Points, in no order, along strands that fork and pass close to each other.
(in the rows, 100 means zero)
Points whose rows are less than 115 apart are linked; no others are. Some points are linked to none.
z531: 86 60 117 110 111 66 112 102 105 125 112 65 112 98 96 92 85 124 82 91 95
 100 86 112 129 67 104 102 153 133 92 112 126 92 134 97 111 105 136 113
 83 79 67 74 129 95
z9: 86 121 67 117 96 103 91 121 91 70 110 155 89 90 103 115 68 80 123 93 70
 89 87 73 78 94 49 99 74 110 58 131 78 62 130 118 109 104 92 130 126 105
 100 90 125 127
z422: 99 110 65 121 55 130 78 120 71 79 125 131 68 95 86 116 98 89 128 70 117
 108 144 105 57 103 105 108 62 108 87 76 57 131 84 141 87 102 92 67 138
 81 92 108 91 89
z766: 129 74 114 78 131 56 131 57 117 132 107 57 120 128 114 87 150 114 110
 118 97 106 120 127 116 127 152 122 123 99 151 112 156 84 109 104 109
 101 116 78 68 125 81 120 90 112
z297: 114 105 109 44 66 96 112 82 86 89 73 104 102 123 78 87 104 104 84 149
 131 92 139 133 99 80 126 67 104 66 129 102 111 178 84 51 115 120 66 99
 89 143 115 136 62 94
z14: 122 124 52 90 43 125 85 97 118 80 111 140 107 60 91 117 110 105 119 93
 91 84 102 101 84 76 71 103 61 78 53 79 85 102 86 123 88 87 83 108 137
 107 88 103 84 93
z305: 85 92 92 99 85 72 102 99 133 109 72 110 119 131 119 119 114 98 82 98 101
 67 76 102 110 42 115 84 111 121 93 135 119 89 99 72 93 106 123 132 130
 107 102 82 77 116
z988: 115 102 64 116 45 125 93 124 92 84 103 147 66 124 92 126 94 69 119 99
 117 108 145 97 41 113 121 95 87 126 100 81 68 138 61 115 81 99 82 91
 133 116 110 125 67 99
z660: 123 98 107 104 121 91 86 96 105 110 101 91 93 121 98 80 140 89 54 72 86
 109 122 76 113 84 106 101 97 115 94 108 96 76 90 96 101 109 122 65 64
 67 110 64 134 95
z817: 73 110 120 99 109 91 103 103 96 107 97 100 113 111 127 110 100 109 89 85
 93 81 64 99 119 87 90 115 68 81 88 106 107 77 115 113 88 88 109 108 120
 81 137 100 79 97
z826: 103 87 117 81 122 77 121 60 139 121 123 58 146 85 92 65 91 130 113 86
 102 111 107 85 136 110 116 108 143 98 125 119 128 81 112 58 130 90 121
 91 56 96 76 79 126 123
z201: 97 111 115 102 82 94 80 109 93 114 94 103 86 128 102 114 115 74 78 91
 133 99 122 110 94 105 101 117 59 96 111 83 90 118 83 120 78 97 99 97
 132 99 159 114 71 87
z430: 109 91 102 115 91 76 99 108 96 92 81 105 68 106 101 130 114 81 100 119
 106 117 112 97 81 130 119 105 99 126 112 108 91 115 92 96 99 98 96 88
 85 96 105 113 90 89
z857: 77 107 127 96 112 94 122 100 101 97 119 85 114 77 124 113 85 119 153 82
 99 103 62 78 99 127 114 113 127 108 118 98 87 80 120 87 95 85 114 74 69
 61 82 128 119 114
z812: 97 95 102 84 118 84 134 61 110 133 112 43 94 115 128 63 155 137 87 85 76
 87 94 129 118 90 150 124 130 118 128 87 124 49 115 121 122 109 113 53
 86 98 87 88 110 55
z174: 70 103 102 99 117 114 109 122 81 145 152 82 89 96 126 87 104 101 92 75
 76 112 66 80 97 54 76 111 114 124 61 59 89 75 119 138 90 102 134 61 101
 39 107 81 127 114
z429: 81 92 116 97 168 152 113 135 86 134 154 66 103 130 106 48 94 111 93 88
 82 109 101 93 119 111 117 94 123 114 81 82 104 64 83 88 120 97 154 61
 46 45 82 66 133 126
z247: 106 103 95 64 82 142 99 121 70 70 91 103 112 98 63 76 60 81 108 147 117
 108 155 121 91 130 91 58 95 88 130 51 96 175 65 84 116 108 64 115 113
 131 120 144 70 78
z368: 93 85 118 139 142 109 77 126 72 96 96 101 67 120 93 101 63 94 65 98 96
 106 88 103 110 119 61 109 85 84 87 104 96 86 134 120 97 94 110 125 103
 80 112 73 125 93
z20: 79 86 118 126 158 121 97 126 81 102 119 97 64 119 96 88 58 104 66 102 80
 107 57 97 115 121 57 105 100 83 93 98 90 80 151 120 97 100 114 112 72
 58 88 78 148 97
z697: 116 91 98 114 102 73 101 99 112 90 89 98 82 93 122 117 125 91 115 96 102
 110 104 81 73 130 139 108 122 135 124 100 94 90 84 96 105 97 103 70 65
 82 86 113 111 95
z738: 83 121 68 79 56 132 103 105 99 79 94 160 74 132 121 97 90 80 127 128 103
 52 124 104 55 96 77 74 56 73 80 109 61 120 59 106 91 137 64 129 136 153
 134 104 87 139
z36: 96 92 112 127 135 105 101 89 94 107 102 68 68 87 103 78 118 117 87 88 85
 105 101 92 105 123 106 123 112 111 94 91 108 84 108 124 114 97 114 89
 67 81 92 64 142 41
z248: 99 90 100 93 115 91 95 95 116 121 114 110 125 97 96 91 72 99 84 98 73
 104 84 64 134 59 73 73 118 114 70 114 118 78 118 59 95 99 129 122 88
 107 102 65 131 137
z966: 127 107 72 99 70 104 123 85 121 100 84 110 107 109 117 128 133 87 76 128
 90 87 98 124 84 84 116 118 84 98 83 59 114 95 72 111 87 97 87 94 113
 134 125 130 62 46
z931: 116 77 92 111 83 61 116 78 108 67 67 92 110 100 67 95 91 124 72 103 125
 105 103 123 113 93 126 98 110 109 134 159 108 113 112 53 149 97 81 105
 80 103 70 68 94 70
z117: 117 119 124 82 133 98 92 80 86 104 72 128 78 110 99 105 117 105 87 111
 128 117 73 86 119 109 124 95 81 93 153 130 88 108 108 88 94 101 78 81
 57 76 82 86 108 77
z17: 108 91 76 102 40 105 98 108 73 76 98 91 57 90 78 111 77 74 124 118 112
 117 163 112 58 106 118 98 105 125 75 108 87 154 77 86 128 117 81 84 72
 119 94 100 87 67
z867: 116 105 118 63 78 88 90 86 94 106 72 89 100 105 73 102 108 89 80 131 140
 114 127 121 108 99 116 100 90 81 135 100 107 164 92 81 116 107 85 92 81
 145 129 122 71 87
z338: 91 98 106 119 97 106 82 109 84 143 127 77 71 62 102 102 98 116 123 90
 109 110 86 102 93 86 76 133 106 115 67 70 92 99 118 173 95 96 115 89
 107 71 65 82 123 81
z73: 106 84 146 92 132 68 103 96 97 137 96 91 105 91 107 103 104 89 97 113 97
 104 74 86 110 76 91 88 114 117 119 137 113 73 123 79 124 117 131 97 37
 47 70 73 126 137
z716: 114 106 100 127 128 111 88 99 122 120 116 85 100 79 100 81 127 100 118
 61 103 126 134 69 96 124 108 121 99 97 88 75 102 90 72 124 86 94 114 57
 91 90 115 89 139 91
z983: 128 97 61 95 54 140 101 103 113 60 89 112 117 76 62 89 93 74 96 151 95
 106 164 111 68 103 101 70 94 107 101 64 92 130 53 90 89 89 72 127 120
 143 97 122 67 104
z777: 114 115 68 110 72 146 80 110 85 86 114 126 82 70 84 108 99 99 127 73 123
 118 128 109 84 126 102 111 50 96 106 48 69 128 80 157 82 76 95 74 141
 86 93 125 90 73
z60: 110 97 129 85 135 81 114 77 101 139 106 77 113 107 126 84 125 99 108 98
 96 89 89 106 109 91 122 99 114 123 138 135 112 55 102 85 143 109 136 62
 28 29 60 60 109 113
z196: 83 82 106 140 129 92 91 122 85 80 96 128 93 128 87 103 70 88 69 107 74
 98 88 98 100 93 67 98 85 103 70 140 112 74 128 92 107 104 124 135 111
 73 108 68 129 101
z658: 111 92 75 115 70 77 101 90 106 34 66 105 123 97 76 110 93 99 79 100 100
 109 120 112 99 91 107 93 98 106 101 143 91 96 95 53 122 101 89 106 90
 98 98 74 91 87
z981: 90 93 78 117 99 125 67 149 81 118 118 137 44 125 109 101 86 89 106 78
 112 119 106 71 72 83 62 101 92 120 84 87 61 112 99 146 78 117 90 102
 140 103 90 88 127 119
z794: 88 99 116 95 123 107 118 92 110 145 143 41 112 112 116 57 136 111 83 64
 80 104 110 101 112 69 112 119 120 116 89 83 110 57 91 95 108 103 141 51
 78 52 107 62 113 102
z737: 121 94 97 122 103 87 89 92 126 98 62 107 81 106 96 119 103 77 92 128 111
 110 120 96 87 126 114 105 103 128 103 112 118 113 90 93 95 86 100 122
 101 129 113 103 76 99
z759: 85 104 108 95 90 130 94 96 111 63 74 113 83 87 78 100 69 81 95 162 107
 92 115 96 84 144 92 56 95 83 129 104 97 137 79 75 94 92 53 145 114 168
 112 119 73 144
z474: 109 101 91 100 96 75 94 96 96 92 89 107 88 103 105 114 134 86 73 86 77
 101 99 75 89 77 94 97 95 109 86 119 83 76 101 94 115 121 110 71 67 86
 110 72 125 84
z186: 89 113 88 101 49 106 97 106 85 58 103 87 87 47 70 104 87 91 138 101 92
 110 122 90 74 112 88 90 120 104 84 118 58 120 89 92 111 115 68 101 78
 124 77 89 123 119
z516: 92 102 89 96 97 96 93 107 120 106 119 123 108 89 100 96 80 85 108 85 72
 111 94 40 113 69 70 69 124 124 73 109 90 78 112 71 94 108 112 109 105
 118 102 75 130 163
z772: 109 110 57 105 64 127 95 91 119 66 97 128 155 68 81 97 80 112 122 102
 109 80 108 133 105 99 102 91 90 98 91 68 109 105 77 109 72 72 101 144
 170 116 76 124 75 94
z711: 118 93 69 86 37 123 112 98 76 61 100 85 136 65 64 89 78 113 125 133 108
 100 140 158 83 81 108 94 122 96 92 66 87 142 87 94 112 102 73 110 115
 116 66 130 74 59
z512: 113 103 123 104 125 64 87 83 110 112 63 117 91 110 125 128 121 89 73 131
 87 85 68 97 95 83 94 88 74 104 89 141 133 81 100 87 113 111 105 111 76
 102 107 91 84 109
z489: 74 96 114 104 139 104 107 134 79 119 129 85 71 113 120 85 89 106 74 88
 75 104 60 86 113 80 78 95 113 121 81 74 86 86 128 125 89 106 127 85 85
 50 97 86 146 107
z137: 81 95 118 73 77 76 94 129 91 125 93 99 85 102 132 127 96 93 112 94 111
 91 63 61 92 42 92 75 119 124 95 126 82 111 111 78 93 125 109 104 98 96
 97 119 104 169
z355: 95 102 110 87 111 93 111 84 107 99 119 58 133 68 84 62 129 127 100 58
 105 104 115 106 141 110 119 126 107 73 122 77 113 101 100 110 109 85
 112 71 105 109 104 100 126 47
z440: 86 108 91 75 70 108 116 110 87 84 82 110 89 139 125 116 119 115 107 105
 116 76 80 129 96 83 134 98 100 91 113 96 85 133 92 96 75 102 80 108 131
 122 119 139 52 66
z204: 73 118 104 91 120 123 116 93 88 157 158 50 101 98 128 75 131 107 101 59
 72 99 86 91 99 66 96 118 113 105 65 50 107 58 104 120 103 97 132 41 107
 49 118 74 95 106
z951: 65 105 122 68 98 101 101 108 85 106 115 90 125 77 90 98 55 133 117 72
 123 91 49 106 142 101 74 100 111 69 106 110 91 129 139 109 91 102 87
 128 124 143 98 115 105 99
z726: 123 86 114 82 92 68 112 74 110 100 81 78 116 108 75 94 128 115 91 115
 134 117 117 121 116 109 139 119 114 91 146 103 120 131 107 80 116 88 89
 96 88 126 103 121 90 87
z762: 78 103 108 87 64 108 115 111 75 53 97 90 105 62 88 114 71 113 137 111
 106 95 84 110 81 122 94 99 123 85 96 109 65 122 99 81 112 104 71 104 83
 114 73 121 108 98
z112: 96 114 90 87 58 114 93 101 81 57 92 111 66 95 75 105 80 76 125 125 91
 104 142 106 68 114 92 63 110 98 80 122 74 137 81 69 120 132 60 95 80
 136 102 98 92 113
z589: 120 114 59 123 82 104 100 106 127 78 92 138 99 103 95 115 123 65 113 110
 91 105 138 60 52 131 101 83 103 122 114 87 78 108 66 102 66 84 83 106
 124 119 101 125 90 158
z907: 132 98 93 97 124 93 114 84 156 139 118 66 124 97 126 89 148 90 126 90 95
 103 135 94 91 129 123 110 130 105 96 74 139 69 68 100 98 97 111 61 78
 116 96 111 84 122
z284: 107 95 82 126 91 76 98 94 99 55 87 101 113 89 86 105 100 87 91 80 77 111
 124 97 93 103 92 119 80 103 78 121 99 72 96 88 111 100 107 91 90 85 109
 69 107 74
z124: 121 124 63 108 62 123 76 94 116 66 98 135 110 72 68 99 110 80 106 95 100
 100 144 92 89 100 74 97 63 89 75 87 93 98 65 110 90 102 87 124 137 133
 120 105 103 107
z890: 92 113 89 123 88 104 79 95 86 99 98 119 97 78 102 117 66 103 115 108 106
 82 90 138 97 101 60 136 47 77 65 96 101 102 125 158 100 74 99 129 150
 87 107 89 74 75
z592: 117 128 115 89 103 92 100 99 113 114 115 92 134 79 112 100 126 91 115 83
 111 106 111 93 105 122 96 117 82 71 109 63 106 95 85 119 73 90 97 72
 113 91 136 139 93 117
z414: 89 89 89 132 102 119 73 134 74 119 130 100 44 91 92 91 98 102 98 70 103
 120 98 87 85 81 88 116 108 117 77 66 70 111 103 163 71 103 116 85 124
 81 79 81 146 88
z459: 80 89 100 117 95 122 75 148 65 97 96 126 48 141 105 107 58 99 108 94 117
 106 106 105 89 113 74 99 85 98 93 108 55 126 112 130 87 117 90 119 129
 103 103 91 103 102
z227: 112 109 113 74 63 101 86 110 95 93 84 102 109 95 89 111 105 76 87 112
 128 104 133 116 96 99 100 112 70 76 105 73 85 138 77 103 90 104 82 100
 119 128 138 131 72 88
z369: 68 107 88 96 78 106 92 131 67 61 104 140 75 96 96 121 72 82 136 88 78 98
 89 74 68 104 63 74 109 107 78 135 56 87 122 93 112 129 81 111 95 118 83
 97 129 144
z140: 91 94 136 103 169 140 109 104 80 140 143 49 112 136 89 36 107 128 64 90
 93 102 107 124 139 105 120 99 116 100 112 89 130 77 113 83 106 95 139
 78 66 39 82 73 120 116
z273: 103 75 141 92 131 101 128 68 128 130 121 74 126 79 88 58 75 133 106 95
 111 112 85 91 131 112 111 97 151 96 135 128 119 79 121 62 140 81 134
 102 48 79 61 76 158 114
z490: 84 100 105 66 70 80 121 100 95 98 93 76 97 86 114 110 125 124 111 88 98
 90 67 102 105 75 130 109 127 108 112 99 86 107 107 93 102 110 95 75 82
 105 84 118 109 74
z111: 82 121 71 100 84 108 104 110 107 82 95 143 102 91 123 128 76 90 123 110
 66 70 62 84 72 87 65 103 52 85 56 117 79 73 109 116 100 98 89 127 129
 100 113 92 92 108
z948: 81 116 92 85 102 99 121 100 102 142 156 95 130 101 144 100 85 105 142 85
 76 92 62 81 125 59 86 103 101 113 58 77 111 58 122 97 93 78 137 80 117
 65 123 91 68 119
z103: 98 70 96 111 105 78 108 82 112 83 77 92 97 93 70 94 80 139 62 96 102 104
 79 115 133 82 106 84 127 111 107 151 113 99 121 66 143 106 90 118 80
 108 60 56 123 66
z328: 90 94 103 131 156 148 100 136 90 140 151 60 99 118 117 57 100 104 122 70
 77 111 116 81 76 133 114 102 125 119 69 80 114 58 67 121 110 105 146 57
 66 63 76 72 121 124
z298: 68 103 148 107 144 99 102 107 73 131 117 68 96 102 123 99 72 111 119 99
 107 102 50 94 122 135 79 128 104 71 112 93 110 75 147 113 95 93 107 95
 92 63 107 117 100 115
z601: 93 95 104 106 104 104 91 82 121 59 66 112 110 87 62 96 79 107 83 131 108
 94 105 97 109 121 102 66 107 81 131 134 111 119 88 49 105 92 69 141 106
 143 98 102 85 132
z508: 70 114 97 86 72 111 92 118 73 73 84 120 85 122 103 110 82 98 96 95 104
 83 100 125 92 89 81 91 64 67 78 119 64 144 92 103 102 115 85 108 116
 117 130 92 72 62
z756: 121 86 102 105 105 63 122 86 130 105 97 72 101 94 143 115 144 92 127 101
 88 101 112 100 68 124 145 107 123 148 128 95 102 74 82 92 125 109 114
 52 53 69 77 122 104 101
z921: 59 105 109 113 85 100 119 113 98 105 128 77 98 58 118 108 75 117 149 79
 91 108 60 79 85 113 99 123 132 123 94 97 69 85 120 120 109 92 124 83 88
 81 61 108 144 91
z392: 86 121 98 110 92 122 81 126 87 105 117 99 95 80 99 101 100 106 126 60
 129 118 109 109 105 123 105 121 71 83 116 56 81 119 94 159 70 85 97 72
 152 90 106 120 88 73
z688: 104 123 55 94 73 112 108 97 115 78 103 147 118 82 115 130 106 96 116 114
 61 75 76 93 78 78 74 107 62 88 50 85 89 81 95 114 81 85 86 106 125 98
 102 117 83 93
z810: 114 89 109 117 159 108 76 78 127 115 88 108 112 117 82 78 94 108 68 91
 97 103 108 90 150 113 102 77 110 84 107 115 140 97 101 82 94 93 118 128
 97 105 106 66 119 102
z86: 140 115 51 111 65 135 96 92 115 64 90 137 113 65 70 101 100 61 96 132 95
 114 157 99 74 123 82 85 59 107 86 74 94 105 55 112 96 96 81 123 127 144
 126 108 91 89
z961: 104 90 115 91 112 93 70 111 109 128 76 120 58 108 101 110 91 91 77 132
 96 93 98 66 93 77 52 81 91 94 72 114 95 114 103 98 97 126 93 138 109
 154 108 84 117 143
z451: 96 84 99 123 88 71 87 104 117 131 88 87 106 129 120 114 122 93 78 89 100
 88 108 106 97 67 114 108 119 128 89 105 125 90 93 106 87 98 128 118 136
 85 115 81 78 109
z851: 92 99 97 124 74 100 96 110 91 108 114 78 87 52 101 105 83 116 154 83 110
 104 89 103 86 104 106 135 127 118 85 91 85 105 112 137 100 87 108 91
 102 91 53 102 119 80
z258: 90 74 114 102 116 77 114 94 99 102 108 90 112 97 91 93 73 128 68 97 92
 101 52 100 130 62 96 79 143 122 100 132 114 94 136 75 134 103 124 120
 67 90 58 65 138 90
z391: 109 98 122 91 120 50 100 65 93 101 66 94 101 90 101 133 107 101 89 129
 96 99 68 120 105 91 96 106 90 95 99 140 127 86 114 74 131 108 97 98 57
 98 95 90 88 82
z231: 93 79 135 96 123 86 118 107 84 111 102 109 102 79 93 106 68 101 65 115
 84 106 36 97 111 67 69 73 128 123 98 138 101 87 141 81 138 120 142 109
 36 55 70 68 154 117
z290: 98 100 101 112 125 101 80 78 130 86 70 117 104 97 62 88 82 106 71 96 111
 105 107 74 126 119 103 65 114 90 127 137 111 112 100 56 100 87 95 152
 106 130 91 75 113 129
z694: 128 80 92 99 105 78 111 72 134 91 70 94 115 107 92 101 114 92 92 135 115
 113 125 109 108 127 139 106 122 116 133 92 133 119 99 81 96 81 89 116
 94 135 98 137 66 95
z764: 113 80 76 86 58 107 119 99 95 49 93 78 153 64 68 90 85 131 105 130 99
 107 117 135 99 90 107 93 128 91 101 76 98 123 88 66 112 94 64 122 111
 136 73 130 92 74
z834: 102 92 118 95 144 88 91 83 109 116 95 135 132 127 101 95 81 92 59 124 78
 90 76 90 123 59 74 67 85 99 73 143 131 68 109 62 107 107 135 131 83 76
 97 54 116 140
z306: 109 116 69 142 95 107 81 89 96 93 105 113 94 76 103 121 93 88 118 102 80
 86 101 112 83 107 71 126 53 97 58 95 105 77 105 159 107 72 105 101 126
 60 96 83 73 72
z467: 71 117 87 80 65 106 105 116 71 84 93 96 86 116 106 117 95 120 102 96 108
 80 90 141 94 84 108 108 86 77 82 91 78 147 110 120 91 109 79 93 126 110
 114 113 62 47
z400: 84 100 116 96 128 94 115 64 100 116 120 50 119 100 95 53 128 144 78 69
 97 102 90 117 147 99 134 126 121 92 136 96 116 85 123 109 115 86 110 73
 89 88 101 81 125 50
z561: 138 101 115 109 137 85 101 70 131 150 76 112 96 133 133 117 140 75 73
 119 96 85 105 93 105 103 105 92 97 102 97 117 146 87 80 104 92 102 106
 101 88 109 127 99 68 119
z513: 85 93 153 91 146 80 99 104 76 140 100 83 79 128 118 102 92 109 91 118
 111 109 45 103 130 103 98 110 113 97 126 113 126 82 141 113 89 104 119
 115 89 55 93 115 98 116
z630: 93 114 74 129 103 114 91 118 86 47 99 145 92 97 92 107 66 74 118 87 91
 113 119 84 82 149 73 106 45 78 105 102 68 85 111 110 97 87 81 112 122
 90 115 112 113 97
z625: 102 80 98 78 93 70 101 107 132 114 62 97 84 118 109 113 131 100 83 101
 107 86 88 89 101 45 126 75 135 126 112 127 115 121 116 77 108 118 104
 112 103 137 68 96 83 117
z240: 79 93 111 117 132 94 100 104 89 90 89 137 120 134 102 94 59 99 60 109 73
 88 56 98 115 68 73 81 83 99 75 146 109 63 128 78 111 104 135 132 99 61
 100 61 114 115
z229: 95 111 104 70 80 134 95 121 81 49 91 119 94 100 82 88 62 96 117 122 112
 90 135 121 96 139 72 64 64 64 122 73 66 152 71 82 104 121 50 117 114
 135 123 139 78 106
z978: 96 93 114 74 85 70 96 106 118 121 87 92 93 87 117 117 117 104 99 109 104
 82 70 76 106 56 99 73 136 125 111 131 96 112 115 69 109 127 102 105 72
 121 68 106 108 144
z846: 117 96 89 82 106 87 134 68 125 126 107 55 109 127 128 83 165 119 86 77
 92 87 89 125 130 82 151 119 112 105 124 77 134 55 112 108 100 108 97 50
 105 110 102 109 81 69
z177: 117 105 81 85 84 86 132 79 144 108 101 88 117 114 115 111 152 112 76 96
 94 85 93 128 122 77 128 124 110 90 96 67 124 80 98 95 84 102 82 86 107
 137 115 117 77 52
z46: 110 98 100 139 113 110 90 112 83 69 84 118 53 97 74 103 76 66 111 89 107
 126 132 69 77 160 102 93 94 93 121 123 78 89 118 80 115 97 85 97 71 103
 103 98 145 103
z104: 66 114 85 118 87 119 88 115 89 86 92 133 103 99 105 104 46 110 118 93
 117 72 88 127 99 118 63 122 45 65 89 106 66 108 112 156 94 88 94 144
 159 95 116 91 82 91
z321: 120 101 64 115 68 104 93 91 109 79 109 82 118 58 82 97 104 114 107 91
 107 99 119 139 110 95 115 128 91 106 89 68 120 110 93 131 96 84 99 99
 132 117 83 101 77 38
z815: 71 81 149 75 122 90 116 99 65 135 100 77 98 117 105 101 73 124 87 99 132
 101 29 97 143 71 94 97 126 92 128 131 106 111 154 102 94 104 114 116 90
 81 82 113 120 115
z59: 78 113 102 73 99 95 97 96 105 109 122 97 151 74 101 104 76 123 127 85
 105 85 65 110 142 94 89 110 102 72 94 89 119 104 124 102 83 80 99 130
 141 138 101 129 86 107
z980: 123 109 58 120 64 99 99 94 120 59 103 93 138 66 88 97 108 99 105 66 86
 103 128 111 111 91 104 119 84 101 78 81 112 86 85 103 93 86 96 90 119
 97 102 82 95 52
z2: 102 98 137 118 153 105 84 106 83 149 108 70 68 140 117 73 135 91 64 85
 107 115 111 105 97 104 107 110 108 111 112 62 110 93 88 135 74 94 120
 70 108 56 130 95 101 125
z243: 108 118 83 112 94 112 91 104 117 55 83 121 83 86 78 108 98 63 98 136 95
 112 137 65 64 144 96 72 94 105 129 101 82 110 80 84 83 87 71 121 108
 147 109 127 90 172
z685: 93 92 109 125 127 91 92 115 90 102 82 137 77 158 127 114 95 79 85 96 99
 90 84 82 82 111 98 99 77 118 107 127 91 85 90 117 78 94 111 122 124 72
 130 93 99 125
z651: 105 94 92 145 90 100 91 119 84 78 93 121 50 98 85 121 77 57 117 102 103
 135 132 70 59 153 118 106 91 128 124 114 79 105 105 101 112 96 91 98 81
 99 101 108 111 103
z710: 119 91 75 103 39 112 104 110 77 67 97 95 91 84 82 102 84 94 134 127 109
 106 138 139 68 94 127 100 116 119 88 74 86 146 82 98 100 107 75 100 102
 111 80 122 66 68
z868: 87 105 116 96 91 82 112 107 95 66 99 92 115 78 98 120 76 107 134 108 104
 105 66 97 97 128 99 106 108 89 110 102 84 96 113 84 91 88 92 98 89 81
 92 134 103 112
z149: 134 103 106 124 129 99 97 87 130 149 99 116 89 143 132 109 142 70 70 94
 93 90 116 78 80 101 86 97 92 106 81 103 129 80 65 124 77 102 118 101
 110 103 149 91 81 122
z823: 107 103 118 73 112 87 98 78 117 139 113 68 120 99 107 73 140 108 79 69
 100 103 107 84 137 64 113 107 113 96 104 104 110 83 103 81 111 105 126
 58 68 70 108 67 129 106
z352: 104 71 98 121 100 68 96 107 118 143 111 66 102 107 106 94 115 101 88 87
 88 97 120 114 111 67 104 117 149 139 77 98 141 81 107 107 101 102 130
 113 111 78 85 69 94 109
z421: 70 103 85 107 86 132 85 131 63 82 92 140 62 134 108 103 57 87 110 96 113
 90 110 125 93 123 64 115 43 81 94 111 49 134 104 132 112 121 77 122 141
 108 131 88 85 82
z935: 132 90 76 77 71 106 116 83 104 89 79 99 132 95 87 111 109 102 82 148 107
 94 117 146 93 89 116 105 95 85 103 61 125 124 77 99 103 96 76 128 126
 167 115 139 67 52
z122: 87 124 79 69 67 124 89 124 93 95 100 139 68 128 131 122 105 86 114 91
 100 77 103 78 63 83 76 79 64 76 82 104 54 118 72 104 73 132 63 99 126
 134 134 115 91 134
z266: 131 111 93 120 100 108 92 91 134 126 96 115 98 127 112 110 138 69 70 82
 108 102 134 86 89 104 97 107 72 101 92 81 105 101 63 124 70 100 101 106
 131 124 151 96 86 95
z967: 116 100 105 115 135 109 91 89 87 74 75 135 61 103 66 100 92 85 83 103 94
 120 94 72 99 139 91 90 94 84 112 134 95 79 119 73 118 106 93 111 58 106
 87 65 144 81
z107: 95 90 107 105 84 101 116 93 75 32 84 99 109 66 59 112 60 123 107 136 101
 105 87 119 81 138 95 84 111 67 107 116 90 127 104 58 131 100 58 114 77
 113 83 119 91 76
z380: 117 105 70 119 76 98 99 113 115 92 101 142 74 115 118 132 121 69 119 92
 98 112 120 67 36 105 108 95 97 137 101 83 79 108 60 123 69 97 88 90 131
 104 98 122 87 132
z582: 112 106 94 137 148 132 85 114 93 135 142 73 88 97 104 64 116 97 120 60
 85 118 132 75 90 132 98 114 106 110 70 77 108 78 74 142 100 97 125 61
 80 70 95 75 138 95
z292: 70 98 94 90 101 104 86 138 81 94 113 129 72 106 92 104 76 81 111 86 83
 109 93 41 93 79 56 67 121 126 92 126 53 89 126 91 98 124 89 111 99 117
 86 96 146 173
z359: 119 82 128 84 117 45 113 49 96 111 101 72 136 103 80 86 126 118 104 124
 112 109 98 133 121 118 121 131 105 79 147 122 143 100 119 86 117 92 107
 99 72 102 90 123 95 100
z144: 109 101 82 82 64 135 107 100 98 57 79 108 116 98 73 77 85 77 86 159 99
 94 168 123 75 102 105 50 103 86 115 71 103 157 53 61 107 110 66 129 112
 144 117 129 58 108
z519: 105 96 127 108 160 108 85 80 94 116 111 80 113 107 81 76 97 116 72 85
 103 106 94 101 147 129 98 100 98 67 109 103 137 81 108 92 103 92 110
 111 76 83 110 78 112 82
z877: 89 112 93 87 80 106 97 100 108 82 110 109 149 61 82 107 71 124 133 106
 109 89 74 125 119 112 95 100 104 83 103 72 102 106 97 106 72 74 85 140
 152 122 80 140 77 112
z820: 113 75 92 68 85 92 120 85 91 64 80 92 133 99 75 101 98 123 94 165 99 99
 105 147 102 95 122 88 127 81 125 75 119 137 97 72 108 91 62 132 113 155
 96 159 69 76
z389: 69 98 128 75 103 94 92 118 71 123 96 81 97 121 107 110 81 136 98 86 134
 97 49 107 133 87 102 107 117 89 121 119 92 128 135 111 77 102 95 123
 119 116 108 123 91 96
z121: 82 116 108 98 92 99 85 111 94 114 98 113 99 119 130 112 106 89 89 81 112
 87 88 101 103 90 76 120 50 72 98 90 86 90 95 128 80 93 102 100 141 78
 157 108 75 100
z208: 130 111 89 95 94 96 114 88 150 113 119 90 143 82 119 100 137 94 128 97
 94 99 115 88 96 110 106 108 117 97 96 57 125 85 75 91 72 89 89 78 104
 116 103 140 84 133
z52: 82 102 151 109 170 121 97 101 70 135 126 62 112 119 88 52 93 116 61 83
 99 103 89 118 148 116 95 110 102 73 113 81 130 84 127 113 99 86 126 93
 82 48 115 79 122 91
z224: 117 95 101 74 123 90 117 76 147 130 129 51 152 86 119 75 123 115 123 86
 88 95 125 90 126 122 114 105 127 101 98 101 140 63 89 72 120 94 120 72
 67 112 86 91 98 127
z213: 119 97 67 117 71 122 94 80 125 94 95 118 139 82 84 106 100 113 118 101
 113 82 122 147 107 106 117 119 83 96 100 59 126 101 78 139 77 72 107
 130 164 113 87 119 63 65
z953: 96 97 125 89 98 80 109 76 74 80 72 90 99 75 82 116 87 122 88 133 114 102
 62 127 96 104 101 106 105 73 102 135 106 127 122 65 142 108 77 109 62
 117 93 108 92 77
z62: 104 81 126 89 120 70 119 94 116 136 110 56 108 105 140 95 134 102 120 88
 90 92 103 107 93 102 127 107 130 139 119 108 120 62 106 99 132 113 136
 59 51 49 76 93 101 117
z860: 128 119 113 80 116 87 97 71 110 116 61 135 104 121 97 98 140 104 79 111
 123 112 89 88 118 78 126 90 76 96 149 134 106 108 93 72 80 99 86 82 72
 83 85 88 78 101
z593: 108 120 116 92 119 105 85 94 112 97 96 86 121 69 91 80 122 103 110 72
 109 120 112 79 117 128 106 116 92 74 108 79 99 103 79 110 88 91 105 75
 97 104 117 106 122 87
z562: 98 108 121 100 137 105 89 101 68 87 78 119 57 112 92 103 106 95 76 104
 109 120 81 78 103 125 101 97 69 79 121 121 77 104 121 95 112 100 91 81
 55 77 102 81 130 65
z544: 99 110 88 87 77 97 121 116 115 107 90 117 91 130 143 132 138 103 105 92
 104 77 56 95 90 73 140 94 107 116 107 87 94 107 82 101 61 106 89 96 129
 107 108 144 67 96
z470: 97 117 90 73 67 106 100 120 100 105 93 129 71 117 147 135 117 93 109 94
 102 79 72 70 63 70 99 85 85 95 95 95 75 119 76 95 66 121 71 96 119 116
 120 137 89 130
z329: 84 105 113 90 127 97 106 98 99 135 131 91 126 122 131 100 97 106 113 80
 83 92 71 80 132 89 101 105 101 102 81 101 116 60 115 91 81 88 126 85
 104 63 121 95 82 127

A fork is a point with three links. Follow the links from the first point to the second and name the forks in between, in order.
z352; z359: z258 z430 z726
z60; z389: z258 z284
z857; z738: z421
z948; z931: z201 z867 z726 z430 z258
z651; z980: z430 z258 z284
z421; z710: z762
z224; z328: z593
z470; z391: z421 z762

Follow the links from the first point to the second, and from the first to the third. Name the last point that the two ways share.
z601; z826; z400: z593
z258; z951; z292: z284
z474; z694; z967: z430
z297; z948; z107: z201
z710; z391; z338: z762
z52; z224; z764: z593
z851; z430; z764: z762
z137; z951; z359: z258
z329; z338; z562: z201

A fork is a point with three links, a tip a point with one. Leave the first point through the second and follow the links. Name the first fork or tip that comes.
z857; z921: z421
z137; z978: z258
z834; z240: z284
z860; z117: z430
